Points, in no order, along strands that fork and pass close to each other.
Points whose rows are less than 90.2 apart are linked; no others are. Some points are linked to none.
tenu: [-43 -10   3  19  -6   7  14  20   6 -14  -4 -37 -17 -12 -14 -22  14  34
  -3  -8  -1 -15 -14 -22   6  25 -15  14 -20 -24  17 -18 -10  30 -19   2
  20  -9 -23  18  13 -11 -10   2 -54  -3  -9  29  29  -1]
bog: [ -5 -18  25  13 -17  18   7  36  -5   0 -17  16  29   6 -14 -18  20  29
 -18   4   9  -7  -5 -15 -11  14 -39   5   0 -29   3  17 -22  25 -24  10
  -2 -37 -17   3  -3   7  -5 -16  -4  20  -7  21  23 -12]
fiz: [ 11   7  -5  -2  10  -2 -22 -18  -1   7  -5 -31  -6   9   4   8  11 -29
  17  13  -5  13   4  35   5  27  21 -12  12  14  26  27 -12 -38   7   2
  -6  31   0   4 -34 -11  16  18  17  -5  20  -4 -43   5]
sanu: [-19  -9   1  25  -5 -12  26  -9  35  -4 -11  -2  12  -6  30   4 -11  27
 -23  -4  -7 -27   4   6 -24 -12   7  23 -37  -8  23  11  -4  -1  17   5
  16  -6   2  31   1 -37 -21  28 -26  18 -11  16   0  13]
pev: [-25 -12  -1   8   2 -11  26   3   5 -17  14  17   8  -3   0 -16 -12  42
 -21 -26   8 -28 -24 -37 -21 -15 -21   3 -22 -19   0  -8   6  28   4   1
  20 -27 -10   2  32 -20  -1 -34 -33  -9 -11  12  13  14]
Vugip: [ 26   9  30  -3  -5  -6  21   4  12 -21  22   6  24  19   9 -17 -12  28
 -40   9  33 -11   0 -12 -22  -8   1   3 -10  12  18  25  -1   8  -7 -30
  11 -29 -20  12 -10 -13 -12  -9  18  31  -7  20  -4 -30]
Kipo: [ -2 -12 -10  -6  -1  -7 -23  -2   1  10 -28  -9  -4  -7  12  13  15 -23
  31   3  -3  13 -15  26  18  12  12   4  13  12  13  21 -17 -36  -3   6
   0  13  -5   3 -15 -18  10  21  16 -19  -5 -22 -32   4]
Puniz: [-25 -25  22  15   2  23  18  14  27   1  -4  -1  43  -8 -18 -24   4  30
 -21   9   8 -19  -3 -12 -28  -2 -22  11 -34 -25  20  -1 -19   0  -5   1
 -22 -19 -13  17   1 -20  -3 -14 -11  15 -21   9   5   8]
Vub: [-12 -10  19 -12  -4 -10  -1   1 -13   3 -11  12  21   2   9 -11   9  -4
   1  -4  15   2 -22  11  -6 -24   3   2  15   8  11  21 -15 -21   7  -3
  -4 -24  -9  -4 -14   0   5 -12  13  13  -3 -14 -31  -8]
volig: [  5   7   4   9  -2  10   5  19   1  12   5   8   0  10 -10   4   8   6
  -2   1  17  -2  12  -8  -1   5   1   5  20   6  -4  22  -5  -3 -12  -5
  -6 -15   2 -11  -3  12 -15   7  -2  12   7  21   9 -21]
kimol: [-26 -14 -17   9 -16 -11  12  -3  14 -12 -13   7  -6 -19  15  -6 -18  13
   0 -28 -13 -28 -15 -22  -1 -11   6  14 -20 -24   0  -8  10   5  20   2
  15  -6   2   4  12 -26  -1  11 -29   3 -10  -2  18  26]
vapu: [ -1  14 -17  -1  14   8   0 -13 -14  17  20   6  13 -13 -20 -10   2 -30
  29 -20  -9  -7 -21 -28   6  -6  -1   2  -1  -8 -10 -25 -20  10  15   8
 -18  17  15 -28  38  17   2  -7 -25 -21  -6 -15  -7   1]
moden: [ 16  28  15  13   7  13   2   4   6  18  28  -9 -10  28  -7  23   8 -27
  -3  16  23  13  21  34  -7  19  28 -18   4  -1  23  32   1 -19  11 -10
 -29   7  10   9 -24  20   8  10  28  26  25  18 -23 -19]
Rik: [ 17  32   1   8  21 -11   8   2   5 -14  52   0  -9  22  -1   5 -20  23
 -20   0  25  -5   7  -9 -19 -14  16 -18  -1  16   2   1  14  -5   8 -27
   2 -11  17  -6   6   0 -15 -12  22  20   8  27 -15 -21]
Megu: [ -6 -10 -21  -4  -5   0 -14 -19  -9  17 -38  10   2 -30  17   1   3 -36
  41 -19 -14 -11 -28   5  17  -4  14  12  -4  -5  -2  -6 -12 -13  20  20
  -4  18  17 -10  10 -13   9  12  -8 -21 -16 -39 -16  11]
Penun: [ -1 -10  -5   1   5  12  -3   5 -37   9 -20   3 -11  12 -15  -1  31   1
  22   3  -6   6 -17  -5  17  13 -33   8  41  -3 -25 -20 -13  17 -30  15
  -4 -15 -18 -17  11  28   1 -14 -24 -24  -2  -7   8 -21]
leg: [-22 -27  17  24  -1  17  19  27   8  -2   0   7  30  -4 -30 -24   8  32
 -26   0   7 -15  -8 -35 -13   9 -33   5 -19 -28   1  -7  -8  29 -18  12
 -10 -22 -20   5  17  -3  -5 -21 -17  13 -14  23  31  -4]
zubo: [ 15  -9  15 -49  11 -25 -17 -19 -14   3 -19   5  -8  -9  12   9   8 -19
  10  13  13  27   7  29  15 -16  16 -15  21  32 -28   6  17 -21   2  -1
   1  -4   7 -12 -24   4  18 -14  43 -21  -7 -46 -17   7]
ledup: [ 13  28 -33  -8  13   5  -6 -19 -14  12  30  16  10 -28   0  -6 -19 -38
  25 -11 -18   3  -4 -22  -3 -21  14  -3  -5  -1 -25 -20  -2   8  22   6
 -15  32  19 -33  40  24   5   2 -15 -27 -14 -40  -8   6]
val: [ 12 -16 -15 -11 -19  -7  -8  10  27  -3 -51  -9 -30 -30  18  31   7 -21
  20  20 -22   9  17  16  21  15  17  23  13  15 -21  14  17  -8  -2   4
  16  36  17  -5 -15 -13   3  45   3  -6   8  -7  31  23]
Mogos: [-26   0   2 -10  -8 -25  11  -7  12 -37   1   2  -3 -18  13 -30 -15  47
 -28 -14  -2  -2 -23  -8 -16 -22 -24   8 -13 -27  12 -15   2  25   2  -9
  36 -30 -18  11  18 -32   9 -38 -21 -17 -21  -7   5  21]
nel: [-13   2 -18   9 -11 -13   0   6   0  -4   8  -5 -19 -11   4  -4 -16  24
   8 -15   1 -17  10 -16   3  -6  18   9  -2   4 -12  -5  24   0   1  -2
  24   2  -4  -5  15 -15 -10  11 -24   1   4  15  17  12]
mizu: [-13  11   6  13 -24 -15  14  13  19 -25 -14 -29  -6  12  12 -16  13  51
 -38   8  -3  -5  15  10   1  11  -8  21 -23  -9  19   8   7  22 -25 -11
  48 -31 -34  34  -6 -24 -16  11 -31   1  -7  20  13   2]
ronu: [ 30  -2 -23 -17  13   5   5 -15 -42  19 -15  41   1  -6  -9  24  17 -20
  23   7 -24  -4  20  -5  23  -4 -27   4  14   3 -60 -17  12  20  -9   7
  -2   3  -4 -29  19  34   7  21   3 -36   7 -21  21  -2]
pez: [  5   5 -15   5  20  20 -20   4 -36  -1  13 -22  -7   9 -29   4  16  -8
  21  -2  -5   7  -1   3  22  18 -35 -10  40   1 -25 -21 -14   7 -30 -12
  -7  17 -18 -28   7  24  12 -18 -10 -23  11   5  -6 -16]
kodor: [ -2  16   4   5  -1  14 -23  -9  -6  10  19 -31  -8  20 -22   7   4 -27
  17   8  -1  11   4  25  -2  35  12  -9  15  -3  37  15  -7 -30  -2   5
 -23  29  -8  -4 -35  13  14 -17  11 -12  28   6 -38   1]
Bal: [ 19 -12 -28 -12  -9   4 -17   5   5  -3 -52  -3 -19 -37   2  22   6  -9
  29  15 -25  -1  16   0  30  20   6  13   3   6 -38  -4  22   8  -4   3
   3  29  16 -21  -8   1  16  36 -11 -24   5 -19  51   8]
nog: [-13 -22  16   0 -12 -10  25  -6  30 -17 -23  19  29  -9  41  12 -17  15
 -22  -6  -9 -27 -14  -3 -22 -19   6  16 -23 -13   1  21   5 -10  26   2
   5 -12   5  11 -11 -28 -16  28 -10  23  -2   8  -1  18]
zabat: [-17   4   9   0  -8 -15   8   8  13 -28   7 -24   4  -4   5 -39  -5  50
 -29   1   6   4  -7  -2 -16  -8 -18  15 -22 -14  23  -1  -5  27 -18 -16
  38 -32 -34  20   7 -30  -5 -24 -28 -11 -20  14  -3   6]
duki: [ -8  -5  -5 -32   0 -22   7 -21   2  -7  15  41  11 -12  25  -2 -30   5
 -16 -32   7 -12 -13 -24 -18 -43   7  -8  -7   8 -22  -4  15  14  29  -2
   6  -4  17 -12  18  -4  -6 -14   5   1  -3 -15  12  28]
nakep: [ 15 -10  23 -40 -10 -18  -9   2  11  -8 -40   7 -12  -1  26   1  13  -1
   6  19   5  36   4  31  13  -3   7  -3  34  36 -11  33   7 -18 -13  -6
  14  -8 -18  -8 -31  -9   6  21  34   4   7 -14  -2   2]
dufon: [-13 -20 -17   7 -23 -11   8   6  27  -6 -46  -5 -21 -16  27  17   4  -6
   7   3 -26  -6  -7  -4  26  15  11  35   5 -11  -7   1   9  -6   5  12
  24  23  16  14  -8 -16  -1  53 -22   6   0   3  24  18]
vam: [-12  -7  -8  12   3   4  -5   0 -36  26 -31   8 -10  10 -21  18  33 -18
  50   6  -4 -14 -19 -12  32  26 -20   5  23  -7 -12  -9 -18  19 -19  26
 -23  -7 -12 -13   8  25   7   9 -24 -20  -2  -4  21 -22]
Des: [-26 -16  -3  21 -32  -5  22   9  33 -18 -41  -8  -4  -5  28  13   3  11
  -8  -4 -30 -10 -18   4  11  20  -2  34  -4 -27   1   4  -9  -5   3   9
  18  -7   0  30  -8 -15  -3  40 -25  15  -6   7  24  16]
sigip: [ -6   5 -20   1   1   7 -26   8  -1 -16   3 -50 -18  -2  -7  -5   9  17
   8  -7  -3   6   4  -5  17  17  -4  -8  27   9   3  -9  -4  -2 -29  -9
  16  16 -22  -6 -11  -5   8  -2 -20 -12   6  10   8   5]
lar: [ 18  -4 -28 -17   8   2   4 -28 -41  17 -39  21  -5  -9 -15  17  26 -22
  22  -3 -32  -9 -11 -13  40  11 -40   1  27   1 -48 -41  10  33 -19  11
 -18   5  -1 -16  21  28   8   5  -9 -37   8 -37  28  -3]
ripa: [ -5   7   0  32  -7  35 -23  19   7  30  14   0  -4  27 -36  26  31 -12
   7   9   5   1  29   8  11  44   0  -8  10  -2  33  12 -12   6  -8   9
 -32  22   0   8   7  32   5   6   3  16  29  23  19 -11]
narol: [-25  -1 -20   8   1 -13   6   2   5 -11  22  -5 -13  -7 -11 -16 -10  36
  -6 -24   5 -19   1 -30  -5  -2  -1   6  -6  -2  -1 -18  14  27  -6  -3
  31 -17 -15  -9  40   0 -16 -20 -35 -18   1  22  14   5]
lal: [ 24   0 -24 -32   6   1   7  -3 -14   6   7  27   2 -21  -8  16 -31  -5
  12  -5 -24   2  34 -16   6 -23  -3  -7  -6  11 -56 -17  43  23   3   4
   7  22  14 -24  11  19  -4   7  -9 -27  14 -11  42  10]
lalat: [-11  -3   7  11 -35 -11  20  23  18 -29 -33 -24   5   4  23 -18  -7  45
 -30  20 -17  20 -13   6  -1   6 -24  31 -13 -25  16   0  -2   4 -18  -6
  44 -33 -25  35 -18 -27  -1  21 -13  -3 -30  15  18  14]
nima: [ -7 -11  -5  16   7  13  -2  -6   4  15   6  20  33 -12   9 -12  -9 -18
  16 -16   8 -21  -9 -17 -22 -20  13  -1 -32 -19  19   7 -24   4  26   8
 -29   7   9  -3  11  -9  -8   1 -15  16  -8  -2 -15   8]
vuven: [ 16  12 -10 -13  11   1   9 -19 -25   0  32  39  -3   9 -10  -7   0 -12
 -11  -5  -7   8  12 -11 -12 -26 -32  -4  36  17 -63 -17  23   8   3  -7
   7 -13   4 -23  30  36  -6 -15  28 -13   6  -8  -8  -3]
rugum: [-23 -18  10  24  16  38 -18  11   4  20  26  -3  15  10 -57  -9  11 -12
   0   4  16   2   4 -16   1  26 -18 -14 -12 -21  32 -20 -22   8  -3   5
 -31  14  -4 -12  19  24  -3 -21 -11  10   1  18   3  -1]
mapek: [ 10  12  -7 -10  19 -16  11  -9  -9   1  42  27   2  -4   4  -3 -35   0
  -9 -13  14  -4   2 -27 -21 -36  15  -7  -2  11 -28  -6  19   0  24 -13
   4   0  16 -23  26  11 -13  -7  16   3   0   2   2   9]
Ruza: [ 13 -17   1 -38  -6 -14 -11  -8   3 -11 -23  -7 -18 -26   5   0 -10  13
   4  -2 -15  22  19   8   6 -17   3  -5  16  28 -45  -7  35  -5  -7   0
  15  14  26  -1 -26 -15   7 -16  22 -18   5 -20  29  14]
zemaz: [  1   8  29   8  -3  10  -9  14  -4  24   3  13  -8  30 -15  27  23 -19
   8  16  27  11  15  31   1  22  12 -12   9   7  33  49  -7 -15  -3   2
 -26 -20  -4  11 -17  14  13   6  34  12  11   3 -28 -22]
ras: [ 18  40 -13  11  29 -11   1   4 -15 -15  53  -3 -16  23 -18   1 -20  16
 -11   2   3   6  16 -11 -18 -15  -9 -19  11  11 -21 -27  22  -2  -8 -23
   6  -2   4 -21  16  24  -8 -22  22  -3  14  22 -14 -15]
Vofo: [ 22   0 -32 -12  -2   6 -15 -10  -9   0 -50  -3  -7 -47  -3  13  11 -26
  47   8 -27 -12  -7 -21  39  16   1  13  -8  -6 -30 -26  18  14   0  18
  -7  39  21 -21   8   8  25  24 -23 -35  -2 -32  46   6]
kob: [ 16  13   8 -20 -21 -28  10   5  17 -23 -24 -21 -18  14  34 -11  -6  36
 -33  18  -2  32  16  16   8   4   7   2   7  24   8  13  16  -1 -29 -17
  54 -15 -34  22 -23 -31 -24  20   4   8 -13  13  14  -3]
bozin: [ -6  12   0  -5 -21 -34  13   0  24 -15 -23 -22 -28   7  24  -8  10  40
 -39  10 -11   6  29  18  13  12   3  16 -17  15   7  -2  32  13 -12 -10
  63 -17 -26  25   2 -34 -29  20 -12   0  -1   9  15   2]
munot: [ -7  -8   5   6  -5  -3 -11  14 -25  23 -38  13 -18  16  -7  28  27  -2
  56  13  -2  -7 -19  11  24  25 -15   6  23   5  -4  34 -15   4 -32  28
 -15 -16 -17  -3  -3  12  15   8  -5 -24 -13  -7  10 -19]
mepot: [  4 -13  -5 -28 -19  -9 -16  -6  -6 -15 -55  -4  -8 -12   6 -19  13   4
   4  -1 -19  33 -27  17  28  -1 -27  13  38   3 -11 -21  -1  -8 -18  14
  22  -6  -8   4 -10  -1  21 -16  12 -25 -15 -37   6  12]
ner: [-20 -28  14  31   2  31  -6  25   0  23   2   0   4  12 -44  -6  33   4
  -4   8  14  -9  11 -23  10  32 -26  -8 -13 -20  21 -16 -27  27 -12  11
 -27   7 -18   0  18  25 -13   6 -20  19   6  27  40 -13]
rep: [-27  -5  -4  30   0   3  -6 -12  21 -10  29 -43   6   9   6 -10  -9   7
  -8  -3 -10  -6  11  18 -18  12  15 -14 -38  -7  53  -9 -15  -5  10   4
  -3  36  -7  28  -3 -39 -10  -7 -25   4   7  27 -33  22]
duvu: [ 18  19  17  -3  -6  -7  23   8  17   2  13   4 -17  15  17  15 -11  10
 -19   7  18  -6  27   8  -8  -1  38  -4   5  25  -2  25  17  -3  -3 -25
  10  -4   7   5   5  -5 -18  28   8  35  13  26   5 -13]
dor: [  4  22   1  30   8   3   2 -15   8  -7  41 -28  -7  22  12  -4 -22 -10
 -14   6   0 -11  12  24 -25   7  35 -30 -41  -5  60   2  -4  -6  24  -3
 -15  44   3  27  -6 -13  -6  -7  -4  20  20  24 -36  11]
Bigo: [  4 -13   0 -51  -4  -6  -2 -25 -15  17 -19  39   5 -27  22  15 -10 -35
  13 -14   0   3  -7  21   9 -26  17   1  -1  18 -35   2  27   8  29  17
  -7   5  41 -14  -4   3   4 -12  21 -23  -2 -60   4  22]
mevu: [ -2 -11  -8 -45  -4  -6   0 -28   6   1  -5  37   2 -27  25   3 -25 -19
   4 -36 -13  -2 -11  -9  -2 -34  13  -5  -8   1 -28 -10  27  12  32  16
  -2   9  41  -6   5 -16   1 -13  12 -14   0 -40  16  35]
Naref: [-24 -13  -2  24  -3   0   6  -1  19   0   1 -36   2   1  16  -2  -1  -4
  -2 -11 -10  -4   8  15  -7   4  18   4 -18  -2  35   5 -24 -18   3   3
   2  27  -7  30  -4 -31 -10  26 -18  13   1  14 -20  18]
Gepeg: [ 30  30   6 -15  26 -13   1  -9 -11  -4  37  12 -10   4   6  24 -27 -15
  -6  25  29  15   8  13  -4 -19  28 -27  10  24 -28  -6  21 -16  26 -32
  -4  -7  19 -25 -11  28   1   5  49  13   6   4 -11 -17]
sar: [ 22 -17 -27 -29   5  -5  -9  -4 -16   2 -13  -2 -18 -33 -16   2 -14 -10
  16 -13 -22   0  32  -3  10 -17 -12  -1   6  28 -52 -24  37  15  -7   0
   3  23  23 -10  -9  -8  13 -10   5 -37   5 -21  40  12]
tove: [ 37  38   7  -3  22   2  12   2   1  -4  42  13   1  10   8  22 -18 -29
  -3  22  23  11   8   6 -22  -7  41 -15 -13  -4   1  10  19  -6  31 -18
 -18  -1  31 -21   4  34  -9  22  36  29  14  11 -25 -24]
zeg: [ 25  -3  -1 -36 -16 -24 -13   2   7 -26 -28 -17 -14  -4  28 -19  -7  29
 -19  17 -10  56  12   9   9  -7  -4  -6  20  20  -7  -6  11  -6 -25  -9
  45   2 -18  15 -29 -31   2  -1  21  -4 -13  -6   6   4]
pabez: [ -1   4   0  34  12  17   8  27  13  14  42  -1  -1  14 -30 -10  -5  15
 -24 -10  13 -15  21 -26 -18  12  -7  -3 -24  -8  22  -3   0  12  -8  -4
  -7   1  -5  13  22   2 -25 -14 -11  17   2  37  12 -14]
zaf: [ 18  30  17  -5  17 -15  -7  -7  -6 -13  38 -19  -3  22   6  -3 -14   0
 -12   8  13  23 -15  14  -7  -6  16 -38  19  11  18   6  -7 -30   4 -21
 -11  -1  -1  -4 -33  10   8 -23  32  14   4   9 -34 -20]
fug: [ 10   0  37   2   8   6  24  -9  31   6   7   2  23  19  10  10   0   2
 -34  15  24 -16  19  19 -24  -4  15  -4 -23  14  29  27 -19 -13   7 -13
 -20   0   5  37 -19 -14  -2  13  22  51   1  12  -9  -9]
Tize: [  8  31 -15  39  17  17   1  11   1  11  60 -16  -8  18 -32   7 -17   0
 -10  -1  11 -10  22 -19 -15   6  19  -3 -18  -4  22  -1  15   5   1  -2
 -14  28  10  -6  24  16 -15  -6 -18  -1  17  38  -6  -3]
raso: [  5  -6 -16 -19   4 -24 -18  -8   8 -11  -5 -31 -22 -17   5 -14 -12  10
   5  -4 -10  10  18   5   2 -13  16 -13   4  28 -15 -20  20 -18   0  -7
  25  27  10   2 -11 -37   4  -3  16 -22  -7 -13   7  14]
Visi: [ 13  34  -2  36   5  24   0   4   8   8  48 -21  -2  23 -13  10 -12  -7
 -20   4   5 -13  30   4 -18  15  36 -10 -39  -9  51   1   6  -5   5   6
 -17  42  13  17   6   7 -12   3 -18  23  22  15  -5   4]
lide: [  3   0 -20 -26  -1  -1  -6 -20 -21  26 -15  27   6 -29   9   1  -3 -37
  30 -13  -2  -7 -15   8  16 -14  14   7   4   7 -25  -5   7  -2  26  15
 -12  11  15 -16  16   7   8  -2   8 -30 -12 -53 -12  16]
bako: [ 25  -1 -11 -29  16   6   7 -20 -37  12  14  50   4   5 -15  21  10 -34
   4   2 -17   6  19   6   7 -19 -25   0  18  16 -75 -13  35  12   2   3
  -1 -12   8 -19  23  46  -1   8  25 -31   9 -23   0  -1]
silob: [ -1  10  -1  20  15  21 -17  -5 -13  11  33   5  17   1  -6  -7 -14 -28
  22 -10   9  -9  -3  -5 -23 -12  19 -20 -24 -14  33   6 -17 -10  25  -2
 -29  23  17 -11   7   8  -2 -15   3   7   6   0 -39  -4]
Mobu: [ -2   3   1  -5   2  -3  -5   2 -20  18   7  28  10   0   5   0   0 -16
   8  -9  14  -3 -11 -10   0 -13  -1   4  17   5 -16   9  -2  -8   4   3
 -11 -15  10 -16   9  18  -2  -4   6   1   6  -7 -12 -14]
gek: [-16 -11  -2  -1 -11   2  14  -9 -21  16 -32  25   7  -2  -6  -3  18  -9
  23 -15 -11 -10 -49 -21  18   6 -22  15  11 -22 -18  -9 -12   9   0  22
 -17 -30  -1 -12  20   7  12 -20 -24 -10  -2 -18   1   2]
Kido: [ 29  25   2 -19  22 -14   7 -15 -13  -8  46  25  -7  10   5   6 -11 -14
 -17   7  14  17   9   4 -18 -34  -6 -13  22  21 -42 -21  15  -7  16 -28
   1 -18  14 -22  19  43  -3 -15  48   1   6 -12 -22 -15]
vufon: [-37 -26 -15  16 -15   0   6 -13  15 -14 -40   4   2 -26  10  -1 -11  -9
  18 -15 -32 -23 -36 -23  14   7  -9  25 -21 -37   3 -23 -22  -5  23  19
   1   6  11   7   7 -18  12  14 -26  -4 -14  -4  13  19]
dep: [ 12  15  16  30  -3  26   4  26   6   4  24  -6  -3  34 -29  -8   8  26
 -34   5  23 -14  43 -11 -11  29  -8  -7  -2  -4  18   3  -9  16 -23  -5
  -4 -11 -10  24   7   8 -27  -4   2  28   6  39  19 -20]
begi: [ 20  10  24  11   6  12  15  -3  16  12  24  -7   1  25  11  16  -3 -16
 -22   8  17   0  22  26 -17   5  40 -14 -15   4  38  30  -8 -16  14 -17
 -22  18  14  28 -13   0  -4  19   8  52  17  20 -19 -11]
Tav: [ -4  -6   3   5 -12   0  -9  23   3   0 -26  -4  -5   2  12  -6  11   9
  -1  -2  -4   9  -1   1   8   8  -7   7  29   1   2  29  -9  -6 -19  -3
   6 -14 -16   2 -14  -2   0  20  -7  12   2  17  11  -6]
zed: [-22 -18   8  22 -21   0   3  16  17  -5 -33 -10  -1  -3   5  -4  14   9
  -1  -4 -13  -5 -23  -4   6  14 -11  25   8 -24  -1  10 -19 -10  -3   8
   1 -16 -16  13 -23 -10   3  13 -18  14  -4   7  18   3]
gafa: [  9  22  12  10  -1   8  -5   5  -3 -14  34 -29  -1  29  -6  -7  -5   6
 -16   9  10  17  11   3 -11  15   8 -22  11   6  30  11  -3 -20  -8 -18
  -1  -3 -12   6 -21  -1  -3 -21  15  13  16  28 -24 -14]
zego: [ -4 -19  12  11  -1  13  24   0  19   5   1  31  32  -8  26   4  -7  -3
 -14 -11  10 -43   1 -13 -27 -25  19   9 -32  -7  14  22  -7   5  22   7
 -25   2   9   9  -1 -16 -10  26  -8  36  -2  10  -4   5]
demu: [  9  15  14 -26  21 -22 -17 -20 -20  -8  23  -6   3   5  19  -2  -5 -30
   1   5  18  19 -20  31   1 -18  20 -41  10  22   4  -2 -13 -29  18 -15
  -9   4  -3 -10 -30   3  17 -23  38  -5  -1 -21 -52  -8]
tam: [  4  -1  46   5   4   6  11   0  18  10   1  16  29  20   8  14  12   1
 -20  15  32   2   9  23  -9  -8  10  -8  -9   8  34  34 -16 -11   3 -16
 -21 -32   2  15 -33   5   5   3  37  46  -1   2 -23 -30]
daran: [-13 -16  31   7  -9  10  -2  16 -11  17 -15  14  28   9 -11 -13  16   5
   3   8  18  12 -23  13   1 -12 -24   9   2  -6  25  23 -24 -10 -15  18
 -16 -34 -25   6  -5  -3   5 -25   6   9  -9  -8 -18  -9]
zit: [  9  27  -6  18  13  10 -16  -6 -16  10  53  -5   9  16 -10  14 -12 -33
   6   7   9   5  -5  16 -22   4  19 -24 -16 -21  32   2  -4 -13  28   2
 -33  12  23 -17  -5  33   4 -21  30   4  13   3 -41 -14]
Sesas: [-11  -9  20   7   2   3 -20  15 -21  28 -13  14 -10  26 -19  23  22  -8
  33  12  18   8   1  29  20  12  -2   0  18   5  12  41 -14 -14 -23  18
 -16 -23  -8   3 -11  17  11   2  11  -5  -2  -5 -10 -16]
faz: [ 17   6  29   8  -9  15  16  24  16  -4  14  -6  15  31 -12  -7   6  27
 -43  16  26 -10  30   0 -13  10  -8  -2  -7   9  25  29  -9   8 -24 -17
   3 -25 -14  30  -8  -7 -13  -6  13  35  -5  29  10 -25]
goge: [ 26 -13 -31 -27   3   8  -2 -14 -20   9 -45   4  -9 -39 -23  15  13 -22
  29  -3 -33 -13   7 -12  38   9 -26   8  11   9 -45 -44  19  36 -10  17
 -16  27  26 -11   2  15  25   2  -6 -45   3 -44  51   6]
nerit: [  4  14  27   6  17 -15  11  -9  17 -15  45   1  14  16   9  -4 -22  25
 -30  -1  30  -9 -10  -7 -25 -26   6 -27 -19  10  25   6  -9  -5  13 -30
  -4 -18  -5   8 -10 -17  -9 -25  23  33  -1  14 -30 -17]
Nadu: [ 27  37  -2  10  23  16  -8   0 -19  19  45  13   4  15 -11  25   5 -40
  13  17  10  10   5   5 -14   3  14  -1 -11 -16  -2   0   9 -14  22   2
 -23  -4  26 -22   7  49  -3  13  35  -1  12   1 -38 -19]
gikop: [-12 -19  16  23   1  22  -5  23 -14  22  -9  19  12  18 -34 -12  33   1
   4   8   5   4  -4 -16   0  16 -40  -1   6 -21   8   0 -26  20 -22  23
 -16 -20 -17  -8  12  24  -6 -11  -6  12  -6  22  18 -25]
kodis: [ -3  12 -18   7  19  11 -18   9 -20 -26  28 -46 -16  11 -32  -7   0  14
  10  -5  -5   6   7 -10   6  18 -19 -15  33   5 -13 -35  -2   9 -36 -14
   9  21 -22 -27   0  19   2 -27 -26 -25   8  16  -7  -6]
ped: [ 15 -15   2 -44 -14 -14 -17 -11 -15  -8 -39   3   0  -4  19  -9  11  -1
   6   5   2  39 -20  26  21 -17  -7   2  31  26 -14   0   9 -13 -12  13
  13 -18  -7   5 -17  -4  23 -23  30 -24 -18 -56 -20  10]
pif: [-24 -23 -14   4  -4  -4 -16 -12  11  -3 -40 -16   1 -25  20   2   9 -19
  21 -13 -14   0 -27  10   8   7  -3  14   0 -10  22  -5 -28 -24  20  19
   6  21   9  10  -8 -29   1  23   1 -10 -17 -20 -24  11]
Daf: [-20  -5 -29  -4   2 -14 -23  -7  17 -24  -1 -49 -21 -14   0 -13 -11  15
   0 -14 -13   7   0   3  10   1   4  -3   4   7   7 -26   2 -12  -8  -6
  36  17  -5  13   0 -33   8   0  -5 -17  -8   1  -5  19]
tez: [ 29  19 -26 -12   5  -3  -5  -5 -14   3  21  10   9 -28  -2   2 -26 -19
  12   3 -13   9  26 -15   0 -22  24  -2  -8  11 -41  -3  23  11  14   0
  -2  25  25 -33  20  17   2  13   2 -29   0 -21  19   7]
suz: [ 10   4  12 -28   6 -18  -2  -9   0  -4  -6  -1  -8  -2  19  10   3 -13
   8  15  20  17   8  28   8  -3  25 -14  20  28 -18  21   8 -27   1 -19
   6  -3  -1 -19 -21   4   5   8  33  12   9 -12 -18  -5]
fiso: [-28 -14  -4   1  10   8   1 -11 -10  19   0   8  10  -8 -13 -14  11 -26
  27 -26  -3  -5 -40 -16   5  -4 -11   8  -1 -10  -1 -22 -29   8   8  13
 -29  -6   7 -14  24   1  10 -29 -25 -14 -15 -17 -21   0]
bakom: [ -7   2  10  11  -1  24 -19   7   3  -1  34 -41  -5  20 -37 -14  -3  -3
   0   0   0  14   1   7  -9  28  -3 -16   9  -2  39  -1 -10 -13  -6  -6
 -15  16 -10   1 -25  12   5 -31  -2   4  18  25 -19  -5]
gaveg: [-21 -26   3   7 -19  -5  13  -7  -2   8 -49  36  12 -12  10   7   6 -11
  28  -9 -21 -25 -51 -23  24  15 -13  23 -11 -30  -7   1  -9  -5  18  30
 -14 -23  11   0   2   1  13  12 -30  -6  -4 -15  15  11]
latis: [-20 -11  -7  -7 -29 -10   7   7  12 -42 -35 -13 -11 -13  13 -22  -9  36
 -13   6 -27  11 -27  -7  11   9 -27  27  -2 -29  10 -19   0   1  -8   6
  46 -17 -12  22  -2 -22  10   4 -16  -5 -27   3  22  19]
gubo: [-14 -16  15  22  -3   2  24   0  28   7  -8 -14  13   6  26  11   5   5
 -27   6  -3 -22  17  23 -23  -3  20  17 -30  -8  25  14 -27 -12   4   2
  -6  14   3  44  -3 -35 -14  28 -22  33  -1  13   1  19]
dimiz: [ 20  25 -16 -10  19 -22   4  -7  -4  -1  39  15 -15   5  -4  -2 -29  18
 -12  -6   2   6  26 -11 -17 -36   8 -11   6  31 -43 -23  41  10   3 -19
  11   2   8 -19  23  11 -13 -19  15  -4   7   2  13  -6]
zovi: [-30 -26  10  15   9  27   1   6  16  18   8   9  28  -8 -18 -19  -1  -5
  -2 -11   5 -21 -14 -10 -27  -9 -13  -3 -23 -16  25  -5 -33   1  10   6
 -32  -4   0   6   5 -11   4 -23 -11  12  -9   5 -16  -1]
Kelen: [ -2 -11  -1  -6 -31  -6 -15  16   6 -28 -48 -18 -17 -11  13 -29  14  22
  -1   2 -21  26 -24   1  24  14 -29  19  23 -16  -7 -13 -10   4 -22   9
  39 -10 -17  15 -14 -11  19   4 -11  -5 -15  -8  16  10]

Follow the links from the first point to the second, and from the first to the third. Name the last point that the two ways share.
vuven / gubo / Puniz: nima
faz / Gepeg / leg: nima
vapu / zeg / nakep: mizu
sigip / zubo / kob: mizu

A fork is a point with three links, a tip a point with one. Leave the first point through the second and follow the links. Name the first fork or tip that comes.
lide / Megu: demu
kimol / vufon: tam
kodis / sigip: mizu
ronu / bako: nima
Kido / vuven: daran
